Points on a hilly landscape, in no order, each with its height.
From any point a ball rolls to the lowest of the 2 points nearest to it. It stops when none of these is lower. Distance is the straight distance between rows; heights are no part of it.
Q_625 (h 375): [131 121 128 120 173  93 101 169 187  74 154 123  85 139 156 154 133 145
 115  99 123  76 146 138 102 148  84]
Q_51 (h 335): [144  97 116 135 132 176 130 106 107 158  72  63 161 131 127 136 124  68
 172 133 131 166 106 158 132 164 179]
Q_17 (h 383): [ 60 133 172 124  32 156 170  83  91 150 157 158 127 133 130 121  89 149
 138 109 109 177 138 126 176 116 159]
Q_862 (h 290): [ 61 100 114 136 117 147 139 131 142 119 150 132 150 126 144 114 100 141
 178 108 112 166 144 129 123 134 109]
Q_253 (h 321): [142 119 147 104 146 135 133 124 140 131 162 131 114 123 119 146 136 120
 105 111 135 114 168 115 162 120 138]
Q_157 (h 356): [135 120  85 121 169 135  82 176 147 109 129 106 141 103 141 129 157 126
 127 172 123 116 102  86 106 145  98]
Q_781 (h 597): [139 129 156  82 130 173 100 119 140 161 163 119 138 102 121 146  25 128
 144  98 116 165 196 146 167  92 193]
Q_266 (h 349): [ 61 141 150 145  51 133 178  81  82 138 159 145 157 149 125 109 117 167
 153 105 112 168 140 111 175 109 111]
Q_368 (h 615): [170 118 135  91 118 165 109 125 112 177 122 129 151  81 111 126  30 118
 154 127 125 176 172 118 159  87 186]
Q_924 (h 409): [180 135 127 101 156 143  91 152 118 156 107 125 139 101 101 124 124  98
 104 151 152 123 153 104 131 101 163]
Q_932 (h 457): [152 149 128 162 112 103 150 126 103 116  71 117 108 169 125 116 207  90
 107 139 126 105  62 172  90 162 110]
Q_680 (h 842): [182 142 144 105 162 111 106 158 143 120 126 140  80 123  94 135 161 101
  79 120 132  90 138 133 116 126 129]
Q_362 (h 621): [112 100 147 155  99 127 189  99 135 116  85 114 109 159 124 120 179  87
 135 124 146 114 105 187 128 189 173]
Q_373 (h 648): [166 101 149 112 195 153  91 125 161 103 108  93 114 103 112 117 131  78
 138 120 139 100 164 161 115 131 222]
Q_845 (h 431): [128 179  99 152 131  91 105 150 117 115 133 155 145 141 130 119 130 156
 114 136 100 126  74 112  83  99  44]
Q_881 (h 327): [168 110 109 129 119 169 139 115  79 175  47  79 170 125 126 131 129  76
 165 158 151 178  93 149 126 137 188]
Q_23 (h 297): [109 113 118 139 100 151 167 121 103 143 108 153 140 115 127 111 130  95
 132 147 132 154 110 143 136 126 151]
Q_84 (h 226): [ 95 120 122 152 118 116 133 137 153 121 121 178 113 141 133 112 124 108
 106 117 118 121 113 159  97 139 128]
Q_261 (h 663): [124  82 148 145 145 105 153 107 177  75 129 124  68 134 147 115 175 118
 132  98 118  85 151 176 121 183 150]
Q_95 (h 584): [179 136 107 119 158 140 100 139  97 136  87  63 145 115 112 125 211  96
 125 180 147 113  86  90 114 158 130]
Q_746 (h 558): [159 147 138  65 141 140 113 146 138 163 159 149 124 112 112 152  68 136
  93 128 148 133 188 133 149  74 172]
Q_438 (h 410): [104 160 140 121 110  68 132 150 148 110 148 180  95 154 142 158  91 174
  87  83 107 127 102 145 103 104  50]
Q_254 (h 470): [173 120 129 122 161 118 127 136 128  92 124 103 101 117 124 133 201 116
 113 136 128  88 130  99 145 157  93]
Q_678 (h 438): [ 90 114 190  91  57 166 155  98 104 170 144 170 101 109 128 140  68 144
 112 110 116 173 166 140 180 102 222]
Q_654 (h 311): [ 85 140 135 171  75 130 196  83  72 127 147 141 149 144 137 113 152 149
 160 119 120 152 114 113 158 122 102]
Q_83 (h 641): [104  93 154 150 116  93 172 103 175  97 129 157  67 134 134 117 159 112
 117 102 120  95 126 185 110 167 181]
Q_578 (h 423): [104 147 127  80 100 114 156 138 144 149 187 175 118 128 123 156  91 175
  93 134 130 139 149 137 154  87 117]
Q_820 (h 419): [178 136 126 110 171  99  95 177 149  95 149  94 105 114 122 151 172 138
 103 146 123  77 116  72 131 144  77]
Q_394 (h 268): [110 164 123 179  89 118 178  93  71 125 124 145 150 156 140 113 172 132
 141 138 120 132  96 128 138 119  95]
Q_208 (h 546): [104 127 108 153 138  84 100 158 129  85 119 113 137 135 170 133 129 202
 146 107 124 113  99  97  83 111  16]
Q_332 (h 577): [174 131  98 133 158 136 110 131 103 133 117  70 160 107 119 117 183 130
 138 191 143 117  87  58 135 142 120]
Q_91 (h 570): [170 141 100 149 159 141 119 115 106 134 138  76 180 117 113 105 154 162
 150 195 145 135  94  34 161 137 117]
Q_49 (h 497): [131  96 113 133 144 134 146 129 129 105 132 116 117 124 141 122 167 115
 136 138 124 117 130 112 140 155 104]
Q_985 (h 675): [149 124 151 124 201 138  73 125 188  95 137 109 109 126 118 116 128  86
 116 104 129  81 165 168 109 135 196]
Q_518 (h 436): [125 131 101 167 115 112 160 123 103 104  89 112 126 155 159 118 204 106
 141 146 126 121  72 151  96 160  90]
Q_291 (h 610): [153 140 140 140 123 137 114 107 117 149  72 118 129 161 105 117 162  73
 107 128 146 119 123 156 127 158 152]
Q_532 (h 341): [162 161 125  99 167 103 103 184 166 111 172 102 118 127 120 169 129 149
  94 137 133  84 135  91 138 126  78]
Q_242 (h 624): [170 107 147 110 137 168 103 118 113 166  89 126 136  89 115 131  58  86
 152 115 134 159 163 143 139 101 213]
Q_515 (h 486): [134 163 116  85 103 129 127 129 133 170 175 151 152 121 110 138  69 169
 104 144 138 154 161 111 174  90 122]
Q_215 (h 602): [175 121 137 118 152 149 100 116 125 145  65  99 130 127  99 122 155  61
 121 133 152 119 135 150 124 150 179]
Q_652 (h 533): [145 157 106 147 134 108 129 130 113 125 150 119 156 132 121 119 153 161
 127 154 123 123 102  69 140 116  65]
Q_235 (h 704): [126 121 151 153 135  83 133 116 153  86 115 134  75 161 137 134 166 130
 108  80 115  90 116 147 109 165  81]
Q_199 (h 387): [155 119 102 115 175 152  88 156 136 141 107 102 151 101 118 129 142  95
 125 166 139 127 121  97 115 133 146]
Q_952 (h 198): [159 169 106 161  97 145 166  92  52 169  98 125 188 132 121 100 151 122
 153 185 143 163  89 112 147 102 151]
Q_338 (h 592): [129 125 155  83 132 159 116 123 144 158 161 156 123 117 122 144  54 123
 111 109 131 145 191 157 149  90 204]
Q_908 (h 68): [109 133 116 123 131 112 117 152 159 126 149 170 114 130 134 135 108 127
  94 118 120 119 132 144 108 114  94]
Q_912 (h 476): [174 173 139 131 121 115  98 139 101 151 122 131 118 149  97 123 154 110
  80 132 127 106 116 101 131 126  87]
Q_459 (h 828): [175 151 168 110 127 113 108 134 131 145 118 160  81 139  94 131 141  96
  64 109 137  94 155 149 127 120 154]
Q_117 (h 170): [144 119  88 120 152 146 128 147 132 145 148 121 173  94 113 111 110 145
 148 184 131 159 116  76 142 116 124]
Q_601 (h 206): [ 77 101 154 142 135  77 114 124 182  96 150 151  81 165 153 154 109 181
 121  56 124  98 143 159  92 142  87]
Q_559 (h 310): [128 123 124 138  79 158 188 111  70 165  94 142 153 106 119 106 113 106
 148 155 137 176 112 131 149 108 173]
Q_426 (h 224): [136 163 118 172  90 136 189 103  55 142  94 123 166 153 136 113 177 106
 143 165 141 143  78 143 135 121 129]
Q_713 (h 633): [168 101 147 115 174 157 111 114 130 137  86 117 114  99 110 126  92  68
 147 112 143 133 168 164 119 111 240]
Q_423 (h 276): [ 81 112 131 152  88 135 173 119 128 129 115 175 115 127 130 114 125 101
 119 129 127 136 111 166 120 142 164]
Q_644 (h 737): [123 137 174 147 116  67 129 108 154 108 120 163  54 171 127 139 141 136
  77  66 104  93 110 152 108 153  97]
Q_165 (h 514): [100 116 109 138 155  98  85 171 151  84 136 101 132 135 161 144 131 173
 150 115 131  93 124 100  99 144  47]
Q_274 (h 554): [ 93 127  71 159 146 126 100 136 113 110 134  95 183 120 164 103 150 174
 180 171 119 142  82  81  94 134  75]
Q_636 (h 371): [143  97 157 114 149 140 155 110 140 109 143 127  95 118 122 134 155 107
 118 106 134 114 165 139 153 143 164]
Q_141 (h 350): [ 74  89 135 157 124  91 124 133 152  84 128 134 103 145 168 129 126 183
 145  71 132 102 135 141  89 136  62]
Q_66 (h 411): [ 98 128 169  91  56 157 155  93 100 167 162 165 125 121 124 137  75 158
 116 119 112 173 163 121 187  98 168]
Q_542 (h 437): [148  87 176  94 132 164 153 101 111 140 130 133  89  99 114 140  79 104
 149  93 131 152 187 155 152  98 241]
Q_991 (h 146): [155 128  96 131 135 156 122 117 106 162 123 108 187  96 107 100  97 131
 167 182 127 181 107  76 147 108 141]
Q_996 (h 568): [ 88 122  88 170 138 109 107 139 106  94 122 103 168 130 176 113 155 196
 178 141 119 127  95  92  81 114  41]
Q_89 (h 521): [170 165 116  65 134 133 113 152 140 179 172 126 154 103  99 151  56 165
  96 157 160 131 177  98 166  77 149]
Q_236 (h 593): [171 123 116 109 154 146 109 128 115 136  59  71 140 125 111 129 207  74
 127 159 155 118  96 142 106 168 158]
Q_92 (h 471): [119 114 109 130 162  79  86 183 173  60 134 101  90 129 177 153 136 175
 134 106 120  77 132 116  85 157  49]
Q_241 (h 536): [112 159  67 162 134 128 118 124  97 133 121 122 190 123 142 100 159 143
 156 181 113 154  73 104 101 110  88]
Q_356 (h 451): [183 158 132 133 119 122 136 122  82 159 105 132 133 137  98 111 170 113
  96 152 145 123 115  95 150 114 111]
Q_39 (h 312): [ 66  97 103 158 123 155 127 127 136 121 114 117 153 125 148 105 117 112
 179 120 115 161 124 142 106 159 121]
Q_473 (h 389): [ 75  86 112 169 117 103 141 131 126  84 111 128 121 136 181 115 152 169
 172 103 124 117 123 132  87 149  60]
Q_594 (h 459): [124 103 199  94  78 171 156  96  96 164 123 151  88  96 122 138  56 116
 140 100 122 171 176 156 159  97 252]
Q_837 (h 557): [147 155  96 151 151 109 105 136 125 118 162  83 175 128 123 110 149 194
 148 183 137 113  90  33 149 131  74]
Q_429 (h 232): [132 117 123 124 181 116  74 160 176  82 132 102 114 129 143 136 155 111
 121 119 121  76 131 123 107 166 106]
Q_118 (h 313): [137 118 105 126 176 132  63 162 156 100 112  86 125 115 139 131 182 103
 121 150 120  94 102 107  93 173 116]
Q_891 (h 252): [ 80 107 120 110 115 152 142 138 153 135 169 153 140 111 127 126  80 134
 151 117 112 169 162 131 134 115 133]
Q_263 (h 414): [ 97 116 103 175 120 108 148 127 106  92 105 128 125 149 164 112 177 136
 157 124 119 124  95 135  95 148  71]
Q_44 (h 207): [120 114 101 105 138 144 145 154 145 139 160 147 148  97 117 120  92 136
 138 153 122 157 143 109 140 107 137]
Q_80 (h 807): [157 163 159 111  92 105 121 131 117 152 132 183  86 149 112 137 119 123
  47 112 123 108 134 140 136 107 116]
Q_55 (h 330): [109 115 100 156 125 168 123 109 108 148  93  93 175 136 131 116 132  92
 171 145 124 170 104 139 127 157 137]
Q_648 (h 296): [115 156 117 135 130  89 112 162 151 108 134 165 109 148 140 138 114 150
  96 107 108 116  95 131  90 111  53]
Q_470 (h 485): [ 75 133 128 109 161 126  96 151 189 109 186 122 136 147 141 166  72 157
 137  86 130 104 175 157 121 125 109]
Q_958 (h 778): [125 160 176 128  90  91 125 115 136 130 138 184  65 164 120 145 122 138
  56  84 108 105 122 153 127 130 111]
Q_592 (h 626): [ 99  86 162 149  99 126 194  93 152 117 114 134  95 134 124 113 153  90
 140 105 134 122 128 186 133 183 210]
Q_819 (h 322): [ 76 132 149 106  78 122 151 126 140 140 158 206  99 129 126 143  91 145
  85 122 115 139 131 157 136 102 140]
Q_149 (h 617): [144 130 147 150  97 129 161 103 115 143  66 115 121 165 106 118 172  72
 116 133 156 118  99 188 128 168 171]
Q_483 (h 430): [193 154 142 103 120 131 110 135  92 175  91 143 125 115  96 117 133 107
  89 147 154 119 152 101 141 101 148]
Q_498 (h 149): [ 74 156 138 120  76  99 136 129 138 128 156 204 106 149 132 143  88 165
  83 106 110 134 110 158 117  97  94]
Q_745 (h 407): [129  81 173 113 141 158 157  96 143 122 140 130  87 115 119 129 124  99
 139  91 132 131 174 154 156 137 212]
Q_824 (h 197): [148 154 129  87 160 122 119 153 154 131 183 128 119 128 115 165 111 139
  93 127 144 103 163 111 150 106 108]
Q_298 (h 506): [110 183  87 169 113 108 118 117  94 127 135 150 183 137 135 101 137 162
 149 159 104 143  79 109 102  87  69]
Q_722 (h 384): [ 72 121 137 119 150  93 102 151 191  98 171 132 104 158 153 168  88 180
 129  66 136  93 165 162  96 130  84]
Q_443 (h 513): [121 119 105 142 135 129 143 131 117 116 145 123 146 125 138 120 148 145
 149 142 125 134 120  90 139 131  80]
Q_315 (h 319): [157 113 115 132 105 175 151 111  71 173  76 107 168 102 118 120  98  92
 171 155 134 190 107 125 141 116 175]
Q_671 (h 572): [111 142 127  82 138 161 100 137 162 149 184 111 160 115 121 157  29 138
 148 108 121 155 184 140 164 100 152]
Q_766 (h 683): [130  94 137 157 139  92 143 109 160  72 100 110  78 147 150 120 191 120
 139 100 124  80 126 163 110 196 100]
Q_455 (h 537): [ 77 147 113  92 150 141 102 155 181 134 194 108 159 125 127 164  52 163
 154 108 132 134 177 138 137 112 113]
Q_129 (h 171): [140 146  94 157 113 155 157  93  81 154 131 109 197 116 117  89 127 145
 175 185 124 182 101  88 147 112 131]

For each start below, name the point where the ball stops.
Q_592: Q_824
Q_373: Q_601
Q_80: Q_824
Q_55: Q_991
Q_678: Q_991
Q_332: Q_824
Q_51: Q_908
Q_338: Q_498
Q_932: Q_601
Q_594: Q_824
Q_274: Q_908

Call two points neighbours if one is among the 2 nearest of the other. Go from one point of each pair to the other, from neighbour to neighbour, staying as low as possible. Name the highest point that can't be avoided.
Q_991, Q_601: Q_781
Q_429, Q_908: Q_996
Q_498, Q_991: Q_438
Q_824, Q_991: Q_594
Q_991, Q_908: Q_51
